Each row is a point on a tangle of strands that fork, close into loops and nearly touch. The rows are in no order.
(in the rows, 128 means zero)
Two points are linked if the straight distance between their rows is under 152. Some points are linked to none.
k477: [101 152 114 122 126 133 121 117 110 154 149 120 132  78 144 143 109 144
 129 129 105 109 133 135 139 110 135  99 112  96 134 139 167 128 101 124
 127 128 127 149 184 119 124 134 183 124  81 131 145 152 117 137 121 119
 138 125 110]
k943: [131 183 122 129 120 120  94 102 168 128 151 162 121 150 179 128 113 121
 155 124 166 112 136 134  77 156 121 191 159 111 106 129 128 133 131 140
 121 129 180  94 168 149 116 121 169  84 145 115 101 112  72 124 116 109
 107 129 116]
k751: [130 181 139  91  49 174 107 162 168  69 157 178 130 105 189 105 107 125
 123 120 131  82 140 170 159 165 155 138 133 101 162 149 129 123 113 138
 128  81 172 127 179 160 132 149 104 132 103  80 102  67  89 145 134 104
 170 131 112]
k41: [117 119 106 118 186 102 167 126  79 139  77  90 180 126  77 155 131 171
 120 107  88 192 133 130 158 103 100  87  70 128 125 112 158 155 134 121
 172 123  81 149  60 110 154  94 134 134  97 151 159 198 155 106 109 118
  93 119 153]
k635: [138 118 112  91 161  97 158 144  92 123  70  92 192 146  66 145 132 158
 110 113  87 166 144 137 177  87 114  98  72 136 130  89 133 165 137 117
 190 111  73 160  75 119 142 120 112 161 123 160 178 196 175 107 108 125
 106 129 163]
k853: [137  79 128 142  96 128 166 131 114 105 111 131 121 133  85 108 144 113
 142 116 107 126 129 132 186 120 132 142 117 142 138 134  93  79 135 122
 115 167 113 120 111 125 118 125  80 135 131 134  94 131 137 136 194 170
 124 119 146]
k160: [133 182  91 136 137 134 124 139 133 147 154 158 110  76 186 149  99 141
 105 134 146 112 105 152 124 162 128 121 140 121 135 145 162  77 125  90
 115 145 166 130 205 128 162 103 195 113 104 112  72 156  97 142 130 108
 174 113 122]
k837: [126 111  84 163 201  99 190  86  73 180 128 103 115 122 119 163 133 138
 133 101  94 177 162  95 134 100  96  92  69 117 106 120 154 113 137 144
 127 162  68 114  82 105 136  68 159 110  87 182  89 194 144  97 105 114
  98 122 146]
k689: [109 134  87 152 138 129 126  65 125 141 127 126 102 112 145 137 125 139
 167 120 159 152 107 124 124 133 113 178 136 100 112 151 150 129 146 141
  95 162 146 115 144 127 135  98 160  71 141 119 130 101  92 122 155 120
  72 132 118]
k357: [154  91 172  72  67 117 114 151 143 135 136 119 129 149  88 105 135 101
 134 116  76  66 192 120 137  87 157 107 110 104 115  69 106 117  90 133
 151  94  86 139 183 115  83 176  88 147 120 163 149 143 180 139 119 153
 144 124 116]
k804: [158 211 116  89  82 140 118 150 201 110 155 182 110 139 218 109  94 107
 116 105 168  99 147 173 101 176 116 176 136 110 115 135 129 107 131 125
 140  82 193  93 188 174 131 103 131  98 115 132  39 103  75 149 106  98
 157 130 123]
k320: [ 88 176 136 142 148 162  77 145 142  78 131 148 151  95 154 136 137 162
  98 181 185 121  81 133 119 162 131 118 193 155 164 134 127 189 138 116
 122 115 169 164 102 130 157 150 139 146 147  70 198  74  99 138 118 118
 161 151 118]
k63: [144  86  91 162 171 116 183 102  98 167 143 120  86 139 112 126 138  89
 127 100 101 146 147 108 156 103 121 102  90 111 107 128  90  82 134 138
 107 175  70 102  91 131 114 114 110 137 105 181  51 180 160 107 142 157
 119 113 139]
k534: [118 106 137  91 142 103 130 149 112 117  63  92 184 147  74 135 141 146
 121 126 106 156 122 133 167  79 125 125  92 134 132 105 133 182 138 128
 181 100  84 161  74 126 122 131 103 160 133 150 212 163 175 114 117 135
  91 132 140]
k452: [112 189 110 129 132 154 105 136 128 117 144 158 135  58 161 143 116 164
  94 156 149 107  88 150 134 169 138 100 165 137 152 145 156 124 113  92
 120 132 166 157 176 130 170 130 192 141 111  83 122 119 104 137 134 117
 191 117 125]
k922: [123 119  83 121 170  99 159  71  87 164  84  77 122 123  88 159 126 135
 145 109 108 179 144 104 158  91  95 119  78  80 100 114 169 189 147 150
 127 148  95 145  89 114 130  63 142  80 106 169 151 160 145 114 132 111
  35 117 152]
k841: [116 172 137 132 153 148  92 150 136  92 129 157 157  83 135 143 137 169
  81 179 171 106  69 137 116 163 134  99 181 179 155 126 134 139 123  91
 128 129 169 165 132 129 171 149 164 163 143  80 144 116 127 147 119 133
 205 124 141]
k876: [115  91 102 159 171 127 170  86  74 139 112 105 119 134  81 128 140 152
 133 105 124 195 125 106 156 137 104 127 105 120 106 170 115 110 168 130
 110 179  90 125  53 118 153  89 113 119 119 152  95 157 159 110 170 152
  69 119 144]
k404: [120 209 130 110  90 149  92 125 176  87 155 166 136 127 193 119 110 142
 146 146 179 117 139 153 124 177 131 187 171 109 133 139 111 152 136 138
 123 109 194  89 139 154 132 117 138  84 134  91 108  71  49 128 126 101
 122 134 106]
k785: [ 89 164 135 107  88 170  84 140 118  83 140 133 134  89 137 128 104 145
 111 141 119  89 114 147 195 123 154 108 138  90 155 157 129 181 122 138
 123 119 143 162 157 157 132 151 142 151 109  89 192  91 105 145 143 123
 145 134 112]
k644: [156 115  62 138 188 114 169  88  80 165 116 102  75 128 106 143 120 115
 107 106 101 167 167  99 194 103 108 104  84  73  98 128  97 161 180 144
 114 194  85 129  80 132 120  86 121 113 115 200  83 174 159 112 146 144
  57 117 162]
k182: [136 102 190 116  54 132 104 150 167  89 130 144 145 173 121  88 138  94
 169 131 100  88 163 118 103 122 151 154 141 133 140  97  97 135 117 166
 134  91 150  99 141 122  73 176  51 116 150 109 153  67 112 128 141 135
 114 142 103]
k777: [109 129 133 140 181 119 138 148  93 138 105 103 179  98  94 155 139 191
  94 151 133 169  75 134 116 122 114  74 131 184 142 129 172 125 105  91
 163 118 109 177  83 103 167 129 160 165 116 123 172 163 157 130  99 135
 181 121 141]
k740: [152 200  85 107 111 126 135 131 196 114 147 180  92 151 217 126  92 101
 110 103 189 119 121 162 106 167 115 194 143 110 104 130 130 108 157 124
 128 123 189  78 183 182 140  69 152  86 137 144  32 109  65 148 109  99
 134 119 138]
k587: [181 122 120  77 107  93 143 155 105 127 104  95 159 146  63 125 127 138
 106 123  88  91 181 140 203  82 146 103 101 132 132  80  91 142 130 117
 166 131  82 164 137 110 104 136 113 183 133 187 152 175 179 130 126 151
 129 129 153]
k938: [127  87  98 169 194 107 183  68  89 167 119 108 104 148 100 146 151 122
 151  85 128 191 133  97 117 120 103 131  99 128  89 136 126 104 143 165
 105 168  63 105  49 110 142  77 146 117 128 161  84 165 173  70 119 135
  78 114 151]
k844: [151  68 149 141 139 102 142  94 153 122 118 136 132 162  87 103 171 121
 192 112 160 150 112 113  84 120 126 204 135 170 107 108 102 109 122 172
 112 132 121  97  77 103 116 122 108 110 184 114 132 115 147  87 132 146
  83 135 130]
k539: [146 173 178 111 127 108  90 135 182 122 143 163 149 184 145 116 130 120
 142 144 157 104 154 121  51 164 129 190 169 139 101 112 100 143 133 137
 135 110 197  80 145 143 117 136 151 102 169 108 101 131  97 135  94 115
 123 127 122]
k683: [133 146 148 137 145 135 115 147 135  98 111 152 164 104 120 139 136 166
 115 167 166 124  81 136 121 170 125 148 171 181 149 135 123 107 134  89
 129 142 169 131 123 123 158 140 143 142 152  78 127 125 118 142 142 139
 172 123 146]
k798: [154 126 196 109  39 135 111 160 183 104 138 154 137 178 149  79 125  91
 158 123  99  81 189 132  61 168 135 132 147 144 137  91 101 119 103 153
 140  69 171  98 163 123  86 174  54 105 151 116 105  62 111 144 130 122
 148 144 107]
k155: [108 152 161 100 101 165  84 148 126 124 179 133 148 104 153 123 111 142
 102 142 116  77 131 135 103 145 160  67 146 123 159 132 160 150  90 115
 136  87 131 169 169 136 142 190 158 162 103  97 173 114 139 138  91 116
 184 141  95]
k121: [ 95 162  67 133 100 154 126  95 109 134 129 129  83  62 180 128 100 128
 129 136 137 140  99 138 183 136 116 142 130  70 127 173 148 139 137 119
  88 149 154 133 191 135 153  80 151  80 113 108 120  95  59 136 172  93
 111 121 125]
k873: [119 148 152 137 177 104  92 122 129 160 113 123 165 121 134 165 144 157
 125 147 155 141 103 120  77 133 121 139 161 143 111 121 173 150 116 120
 128 120 148 146 128  97 136 125 198 113 129  93 172 149 115 114  90 109
 131 131 119]
k752: [151  77 141 152 161  95 153 103 125 151 111 130 137 154  91 129 160 137
 165 111 153 160 107 116  96 132 114 173 138 176  99 127 115  84 127 146
 111 150 101 107  76 100 132 108 138 121 154 118 104 163 151  90 133 145
 111 123 146]
k438: [149 111 163  94  58 138 103 142 166 117 154 146 108 149 130  96 128  80
 150  98  83  59 177 130 115 113 149 123 112  88 112 100 113 110  92 146
 137  89 130 122 192 133  85 183  75 125 112 135 110 118 140 147 139 144
 146 133 107]
k165: [131  89 155 104 138 101 120 107 139 156 130 127 132 149 106 119 146 101
 168 104  97 114 165 104  83  78 135 142 103 118  91  92 137 124  87 167
 148  87  82 104 139 110  80 157 125 120 107 150 140 157 166  90 104 135
 121 126 112]
k385: [161 216 163  84  60 140  98 157 207 109 162 170 120 164 202 103 102 104
 121 116 154  82 183 158  76 191 112 164 145 115 109 129 114 130 129 134
 154  66 200  88 164 170 119 121 111  92 124 128  49  96  86 149 101 101
 159 133 116]
k360: [ 84 131 165 129 144 150  74 161 132 118 126 101 165 136 141 137 129 131
 105 160 132 129  99 125 105 110 145  86 149 126 157 140 163 213 117 131
 140  81 117 187  91 131 124 169 132 161 119  93 239 100 131 108  90 112
 131 157  93]
k684: [148 111  74 136 156 122 155 106 103 150 125 108  74 119 112 136 118 110
 124 104  99 141 154 118 201  90 128 130  95  80 108 141  97 139 157 136
 108 187 106 122 114 143 114 110 117 125 113 184  86 166 148 129 169 158
  85 122 145]
k513: [128 153 117 115  82 151 115 127 164  99 151 164 115 119 174 111 110 108
 154 108 127  97 137 153 136 137 143 168 129  96 129 144 125 111 117 145
 118 108 162 108 178 154 110 151 112 110 109 113  96  96  89 140 155 122
 134 136 106]
k700: [136 130  64 146 122 144 164 145 126 125 143 143  60  90 193 125 100 104
 107  94 127 138 109 147 164 134 138 122  99 114 132 177 133  54 153 103
 101 166 142 112 160 150 156 108 126 122  95 139  36 151 104 143 171 120
 147 116 124]
k297: [103 160  95 107 140 128 123 119  79 136  84  81 151  92  79 152 112 162
  96 144 111 151 116 138 196 110 111  78 109  83 132 132 167 222 135 121
 150 133 123 192 120 125 142  91 149 127 106 143 212 138 120 153 134 115
  84 127 137]
k22: [121  91  57 168 172 130 164  45 105 165 132  99  50 129 107 138 138 108
 141  96 136 181 124  89 146 124 106 141  94  72 102 155 131 136 176 161
  85 202  93 109  82 139 137  76 133  83 148 171 101 107 157 106 155 135
  40 121 152]
k289: [145  95 134 168 171 105 169 119  82 168 124 114 144 138  97 139 149 155
 138 116 128 175 123 112 120 138 108 117 126 172  97 138 118  57 136 120
 123 158  80 117  78  97 148 100 146 142 114 138  72 197 154  95 131 144
 141 118 146]
k523: [158 144 125 139 140 118 140 138 153 124 131 168 131 138 140 138 127 129
 125 138 166 119 107 141 109 174 119 179 157 158 118 132 119  66 143  98
 118 161 176  96 148 138 154 111 157 112 151 104  52 159 103 135 143 137
 150 116 151]
k400: [141 103 108 136 161 109 165 116 113 177 163 125 105 124 127 142 123 125
 145 108 103 128 160 124 116  96 122 111  90 126 116 108 144  57 102 132
 127 141  83 100 150 104 121 125 152 129  89 169  79 193 157 125 106 136
 159 125 117]
k779: [134 110  73 151 162 116 153  86 135 172 159 132  50 118 155 146 111  77
 146  88 110 123 136 121 120  82 122 125  90  81 102 121 140 105 120 149
 104 163  96  86 169 147  99 117 147 110  99 181  82 147 123 126 122 133
 110 116 125]
k100: [142 110 219 116  80 147  83 186 150 120 146 123 167 179 146  89 119 112
 117 170 110  87 160 114  48 166 149  90 174 174 167 106 115 153 114 106
 128  59 143 133 151 112 114 195  79 157 157  90 172  74 142 135  77 107
 174 156 115]
k454: [161 181 189  99  42 143  92 160 192 102 159 153 135 177 174  82 113 100
 147 122 123  79 195 140  61 183 128 141 152 136 135 118 105 140 115 146
 151  61 191  85 154 144 101 163  72 103 139 114  84  75  94 145 118 110
 153 139 111]
k401: [160 156  69 144 131 126 154 107 181 126 147 168  74 152 196 129 105  84
 133  91 176 130 111 154  98 159 118 189 136 122 106 131 128  83 154 132
 112 158 165  72 166 171 137  91 146  98 151 145  29 115  83 137 129 120
 127 125 141]
k34: [123  70 196 126  96 125 119 183 134 115  95 128 182 150 115 111 145 132
 124 176 129 119 104 118  90 131 139 113 159 212 169  99 112 112 111 107
 138  93 126 155 123 105 112 170  91 160 171  98 183  84 145 137 109 124
 174 135 134]
k60: [131 170 165 124 128 132 102 132 167  77 137 153 157 141 135 129 146 156
 147 172 202 134 123 125 109 164 130 207 186 155 144 114  87 150 154 123
 127 124 212  82  94 139 145 122 123  97 190  84 136  89  88 148 118 116
 101 135 122]
k670: [ 98 111 191 135  90 168  86 185 132  74 130 127 158 163 126 114 129 108
 103 185 135  89 111 113 125 108 157  96 157 165 193 134 118 177 131 124
 131  85 124 169 108 141 113 180  69 184 158  98 227  47 142 133 104 113
 154 166 117]
k430: [143  68 164 126 141  90 147 136 123 158 104 121 168 148  95 121 158 139
 157 126 124 145 116 118  91 120 121 143 133 194 112 106 124  83 103 130
 137 108  92 121  96  91 121 134 129 136 141 120 138 167 164 104 115 135
 144 124 138]
k114: [122 103 120 145 175 108 174 122  71 156 112  98 171 123  89 142 139 176
 125 119 103 177 124 123 140 120 107  93  97 161 122 135 139  90 128 111
 148 141  80 136  73  98 149 112 140 147  98 146 116 198 156 105 121 138
 136 120 145]
k191: [ 86 151 143 154 172 155  75 143 138  93 117 125 153 108 144 148 154 165
 111 180 194 155  72 130 103 144 122 131 190 143 154 133 141 200 148 112
 127 107 161 174  69 118 155 138 125 133 163  74 231  74 111 139 112 114
 123 159 107]
k595: [162  96  80 178 185 115 177  88 145 176 167 140  36 152 148 138 128  47
 138  76 128 131 121 124  93 111 120 125  99 104  92 109 122  72 118 158
 104 170  76  59 128 146 100 117 132 129 135 175  50 133 144 108 102 150
 132 110 131]
k842: [152 114 104 122 146 110 159 133  71 117  93  95 148 144  54 121 136 156
  99 118  94 151 153 130 215 119 120 107  96 126 125 136  86 139 172 110
 148 167  89 151  77 117 136 108  90 160 124 170 126 177 163 128 169 168
  90 122 169]
k139: [ 87 136 135 151 192 133  90 156 127 117  87 116 158 107 122 165 156 165
  84 170 177 176  51 126  90 125 112 100 168 161 143 128 170 189 121 103
 148 103 137 207  58 112 162 135 140 159 149 101 218 114 144 130  95 122
 153 139 128]
k604: [164 147 148 118  89 123 111 124 182 145 163 167  96 166 165  98 122  82
 156  91 126  81 176 141  40 155 120 150 126 115  92  99 123  86  92 147
 145  82 159  90 191 142  99 163 101 101 134 149  61 118 125 142 112 127
 159 141 109]
k259: [127  74 165 130  69 126 146 147 136  87 101 137 147 139  90 107 145 116
 154 137 111 106 126 132 157 119 140 150 131 159 158 107 101  94 120 134
 126 139 129 124 126 118 101 147  71 133 151 112 142  91 128 140 175 158
 130 128 133]
k923: [146 110 139  92  74 115 142 165  92 100 109 103 161 141  56 122 125 146
  88 138  90  83 140 140 203  95 154  81 102 155 165 102  95 120 126  93
 159 137 100 179 141 129 129 142 114 202 148 161 164 138 164 159 135 152
 163 118 161]
k199: [143  79 207  97  56 133 107 166 140 154 138 126 152 161 125  93 133 119
 128 149  92  88 176 118  51 159 151  86 145 166 138  74 126 101  87 110
 140  67 122 139 181  98 117 192  89 142 149 113 153 101 167 143  86 119
 187 141 104]
k522: [142  81 120 165  99 135 186 137 106 111 125 128 100 136 110 104 142  96
 123 108 109 143 130 125 184 138 124 114 118 143 127 142  76  48 149 116
  98 180 107 124  96 130 128 110  68 141 127 144  39 138 128 131 203 168
 129 113 146]
k609: [122 106  95 137 157 135 159 109  63 117 102 101 123 131  64 124 129 166
 111 118 109 182 138 116 199 136 108 118  99 108 117 170 100 136 182 115
 126 183 104 139  63 125 149  95  92 129 119 156 118 162 156 134 185 164
  73 121 152]
k616: [114 154 176 105 109 179  60 165 143 107 193 128 136 134 167 109 106 128
  94 156 118  71 134 128  87 160 160  55 163 137 171 144 150 193 106 118
 123  79 131 163 142 140 137 201 139 166 112  78 194  87 125 121  82 108
 180 159 100]
k354: [123 149  78 166 156 113 150 108  95 188 149 122  84  80 167 162 107 130
 123 126 123 139 120 121 124 118 109 104 109 117 123 147 176  88 126 111
 104 167 123 121 183 109 143  83 195 100  86 156  90 171  97 135 126 105
 128 119 124]
k653: [134  82 170 130  76 123 134 131 162  90 115 151 142 157 105  94 155 110
 184 134 131 114 140 124 115 118 141 179 143 155 145  95  94 117 119 163
 124 119 149  92 111 115  91 151  57 109 171 108 146  69 117 125 156 142
 100 139 113]
k637: [142  88 124 117 168 103 141  76 142 162 136 128  99 147 103 132 142  85
 173  86  99 120 159 101 100  62 126 149  92  98  79  88 132 132  93 185
 141 111  68  92 131 123  73 134 131 114 111 171 122 153 170  81 105 145
 105 113 129]
k150: [108  75 179 128 133 127 114 193 127 125  90 110 187 152 117 129 157 127
 102 178 140 149  83 111  88  99 136 104 144 201 162 119 135 143 109 104
 159  73 102 188  84 111 126 159  91 185 165 110 211 100 172 120  81 118
 169 142 131]
k432: [152  82 113 181 167 112 190 106 100 178 149 129  94 156 114 122 155  95
 137 103 125 157 133 107 119 131 115 107 118 146  94 124  90  39 124 138
 102 169  65  94  85 117 128 102 122 144 117 164  34 177 160  93 130 147
 140 115 137]
k526: [123 116 119 135 138 116 128 102 136 142 129 137 124 125 131 130 129 124
 167 113 132 123 124 131 107 119 130 171 130 125 117 138 140 107 115 143
 115 140 132 107 147 127 112 139 149 112 123 131 115 134 121 116 144 138
 112 130 115]
k66: [ 83 140 147 122 144 132  98 132 115 136 114 102 169 102 126 146 128 152
 114 145 126 134 100 129 124 109 133  92 134 119 145 134 173 188 108 128
 145 100 121 179 115 123 126 152 161 144 104 109 215 126 128 122 105 119
 126 140 101]
k871: [123 144  90 103 143 127 127 127  77 118  84  91 143 107  73 143 111 172
  99 133 106 146 127 147 213 110 127 104 105 100 133 144 134 188 154 114
 153 152 122 174 120 127 135 104 137 144 115 152 183 153 141 155 154 144
  95 127 146]
k180: [ 90 154  79 129 113 157 126 106  95 110 119 126 101  63 142 133 106 154
 121 139 126 144 104 146 201 136 129 132 126  88 142 180 140 142 147 114
 105 158 153 143 162 135 153 100 147 106 111 104 136 107  94 150 185 122
 118 123 126]
k159: [113 163  68 148 117 132 124  88 131 151 141 140  86  95 194 136 101 113
 146 119 154 135 107 135 131 138 116 162 135  89 115 157 151 121 136 131
  93 155 153 111 189 139 138  91 165  80 118 126 100 105  60 127 152 100
 102 124 122]
k183: [123 135 122 153 152 132 134 130 104 117 115 130 142  94 116 139 130 175
 124 143 149 146  86 138 139 159 118 139 147 166 138 164 139  92 139  92
 126 157 144 132 116 115 159 123 152 136 127 100 114 141 122 131 164 149
 151 117 138]
k243: [136 153  71 152 139 131 148 136 120 152 154 141  72  78 194 145  91 123
 112 116 134 131 107 144 135 142 129 115 117 118 131 159 157  59 137  95
 103 161 146 115 190 130 161  98 172 113  95 138  55 164  96 139 144 109
 153 114 120]
k145: [101 170 130 105 104 161 102 134 112 141 177 127 133  70 157 131 104 147
 107 133 107  82 128 143 140 129 148  65 128  95 152 140 168 146  90 119
 128 107 133 175 191 132 143 152 189 148  83 108 161 131 120 145 105 110
 168 124  98]
k787: [115  92  83 157 161 136 152  61  99 137 123 102  85 123  95 132 142 148
 151 106 148 189 113 103 145 139 104 160 113 100 110 168 132 121 175 141
  94 193 112 117  78 126 152  80 132  82 145 144 113 117 146 118 176 140
  46 134 137]
k29: [107 176 141 114  80 171  90 146 142  65 144 162 146  98 163 117 116 142
 121 148 145  94 116 157 158 158 152 133 154 128 171 150 123 147 118 134
 123 103 164 131 148 153 136 159 118 139 120  67 154  63  91 140 140 114
 163 137 110]
k883: [156 146 229 110  94 135  84 190 183 120 139 136 174 194 143  95 130 111
 110 182 129  91 174 115  43 187 135 121 189 169 148  95  78 161 130 104
 130  67 192  96 139 122 116 165  91 132 178  88 129  96 121 155  75 103
 166 140 133]
k859: [114 111 155  98  95 132 116 159 107 107 113 109 170 124  84 123 130 138
 103 148 104  90 122 133 168  94 155  94 113 146 162 124 125 148 112 112
 154 109 105 172 138 140 118 165 121 186 128 138 192 129 163 147 122 143
 155 132 129]
k480: [122 226 161  96 105 145  89 152 191  75 151 166 147 144 169 126 118 145
 117 180 193 112 148 141 123 182 130 186 186 130 141 122  83 170 148 125
 135 110 213  73 109 161 138 104 134  92 154  84 106  84  67 148 101 100
 127 121 121]
k738: [ 90 149 159 131 139 178  61 169 148  96 169 118 136 143 167 121 119 123
  93 172 138 100 106 123  97 136 149  66 178 141 174 152 148 229 126 128
 117  81 127 182  94 136 131 177 123 167 124  74 231  70 112 111  89 110
 156 173 104]
k290: [106 144 105 139 136 107 137  85 101 181 125  95 123  92 131 159 121 125
 147 128 112 130 136 109 137  87 106 111 102  82 107 131 186 160 113 144
 117 130 110 145 167 111 110  93 178  90  82 148 153 151 101 122 119 101
  84 124 118]
k411: [160 126  48 164 149 128 172 102 166 141 153 151  32 139 201 128 109  51
 118  66 155 136  97 148 104 141 126 151 117 109 105 135 130  70 156 136
  97 171 129  62 144 169 133 109 122 115 139 159  26 110  95 132 139 127
 125 126 129]
k679: [147  61 143 144 110 118 160  97 159 106 122 146 114 160  84  95 163  95
 189 113 139 132 125 120 117 115 130 189 132 145 117 100  89 103 116 170
 112 145 123  90  93 120  99 127  72 104 176 126 117  91 139 101 164 162
  90 133 131]
k284: [101 103 138 114 153  99 120  93 127 141  88  94 152 126 102 141 140 138
 161 110 121 162 124 116 122  82 123 150 103 107 106 120 163 177 125 157
 142 107 100 136  89 116 113 121 137 109 119 134 193 143 149  95 118 123
  62 128 110]
k233: [135 132 101 106  89 142 127 134 145 108 141 138  90 106 147 119 110 105
 134 102 101  93 144 152 190  97 156 143 104  76 122 142 115 113 128 135
 114 139 141 128 186 152 111 141 115 136  98 142  99 136 122 156 170 139
 135 122 124]
k710: [120  71 167 109 129 106 143 168 113 141  87 100 191 143  95 124 158 143
 124 146 115 153 104 122 106  95 130 106 116 198 143 105 132 115 101 111
 168  83  74 155  89 100 123 151 112 169 140 124 189 149 177 114  92 126
 160 129 137]
k48: [101 122 136 137 195 104 123 153 109 140  74  98 180 112 103 169 147 179
 105 137 146 201  64 129 102 115 103 103 129 169 133 125 184 157 107 103
 167 100 108 179  44 102 165 116 145 149 133 114 198 155 157 117  90 114
 136 116 133]
k389: [106 143  81 138 116 164 145 132  84  91 121 131  87  69 135 130 106 163
  98 132 121 159 106 143 218 148 133 123 112 112 149 202 122 106 162 100
 112 175 148 136 135 142 170 100 119 123 110 108 103 121 109 153 206 139
 133 108 140]
k830: [117 131  80 159 164  99 167  75  82 189 116  90 103 102 122 169 129 124
 144 118 111 160 138  96 136  88  92 108  82 100 107 131 189 147 123 139
 111 156  92 132 134 106 129  65 171  84  86 169 124 162 112 122 116 100
  73 117 139]
k361: [132 114 104 136 153 112 120  72 152 162 158 136  75 136 139 139 120  77
 170  86 107 110 150 110  97  76 123 141  97  71  86 108 140 128 103 174
 126 129  95  94 173 140  76 136 143 104 104 174 106 134 128 106 112 140
 104 117 117]
k179: [141  97  61 188 194 121 177  57 127 179 151 115  30 139 136 152 134  56
 135  79 130 159 117  97 120 110 117 131  89  78  97 131 124 116 153 169
  88 198  72  75 101 147 115 101 143 111 150 179  81 109 149  93 112 143
  76 103 146]
k633: [147 155 223 104 117 109  88 167 184 126 135 148 168 203 128  98 140 108
 122 168 140  99 169 109  37 173 128 164 173 158 116  96  71 155 135 121
 135  84 205  78 133 129 112 143 117 112 182  94 114 130 115 150  76 105
 139 127 132]
k429: [118 142 129  86 131 119 110 159 101 116  90  95 181 135  76 143 120 151
  86 140 108 123 126 140 180  84 140  78  98 118 149 113 144 205 129 118
 179 105 104 198 113 148 132 142 136 190 128 156 224 151 163 134  98 126
 124 144 132]
k434: [135 150 105  92  88 138 113 146 115 112 137 117 112  94 121 133 105 133
 114 114  92  88 155 152 217  92 160 113 111  75 132 144 115 142 129 127
 130 142 134 158 187 147 120 136 144 165 104 149 138 152 137 163 151 138
 136 120 130]
k696: [108 145 114 154 174 135 134 129  83 132 108 112 153  82 100 150 130 194
  97 148 137 163  78 138 135 147 111  94 142 165 140 160 163 118 128  86
 140 151 132 162 103 107 169 122 168 146 112 112 146 152 130 135 144 146
 160 115 140]
k703: [138 111 169 115 143  96  91 116 149 163 142 133 141 158 129 121 144 116
 169 113 116 118 161 106  38 115 135 152 133 134  86 103 147 122  96 165
 142  82 113 101 150 103  91 164 143 116 120 127 140 148 144  94  87 118
 128 139 103]
k992: [158  73 111 184 131 128 188 106 127 142 138 140  89 159 113 109 154  79
 147 102 143 154 114 119 127 151 118 142 133 145 107 136  82  48 140 139
  90 181 104  98  83 133 125 108  92 129 149 143  30 129 135 104 173 164
 119 120 141]
k840: [122 120  64 148 128 148 157 117 102 122 128 128  60  91 156 130 109 121
 109 106 122 161 117 128 195 132 133 133 101  98 129 187 116  93 170 113
  93 188 135 116 131 152 151 101 115 110 110 144  67 138 111 142 199 137
 107 119 135]
k518: [127  85 179 123  61 130 130 168 139  93 105 141 165 138 113 106 137 126
 137 152 114  97 126 133 123 143 142 124 144 183 171 102 111  89 105 121
 129 114 137 137 145 116 108 165  84 145 152  99 148  82 126 151 145 139
 164 127 131]
k554: [136  76 192  81  76 122 115 152 131 158 142 117 154 154 104 102 137 115
 140 133  84  93 184 111  81 110 153  95 114 137 125  73 131 103  80 129
 152  69  85 133 170  95 104 190  96 143 118 140 164 138 182 128  89 129
 168 133 102]
k575: [129 143 187 131 158 120  95 153 165  93 122 147 176 158 123 130 160 148
 128 183 190 132 107 110  88 148 125 192 186 171 137 109  83 164 159 110
 126 111 204 105  82 117 140 135 125 116 201  73 165 108 106 148  93 113
 110 132 131]
k757: [116 158 109 101  96 146 100 136 101  98 111 109 123  91 103 137 106 157
 109 135 111 107 131 150 229 105 149 124 126  79 136 153 119 185 144 133
 133 145 139 167 159 148 127 123 141 156 117 130 186 119 127 162 163 136
 116 132 129]

How many points has the smallest loop of links through each point below? Write - if it is on no loop.
k752 => 10
k233 => 7
k683 => 9
k787 => -
k404 => -

A piece is two or more points that can be reached from each other along the links. Count, over all rows, the pieces, the separate loops (a circle has one, a figure eight two, a Y none), the forks (points with three links) and the tips (points with one).
pieces => 5
loops => 4
forks => 10
tips => 12

A fork is a point with three links, a tip a point with one. Leave the first point through the second and follow the links. Name the first fork or tip that comes.
k943, k539 => k438
k114, k41 => k587
k401, k740 => k653
k830, k290 => k66
k526, k689 => k243
k361, k779 => k876
k179, k595 => k703
k587, k923 => k289

Name the points in between on the shortest way along the links from the first point to the second, in order.
k938, k703 => k876, k787, k22, k179, k595, k779, k361, k637, k165
k684, k587 => k63, k432, k289, k114, k41, k635, k534, k429, k859, k923
k411, k752 => k401, k740, k804, k385, k454, k798, k182, k653, k679, k844
k841, k180 => k452, k160, k243, k700, k840, k389
k539, k357 => k633, k883, k100, k199, k554
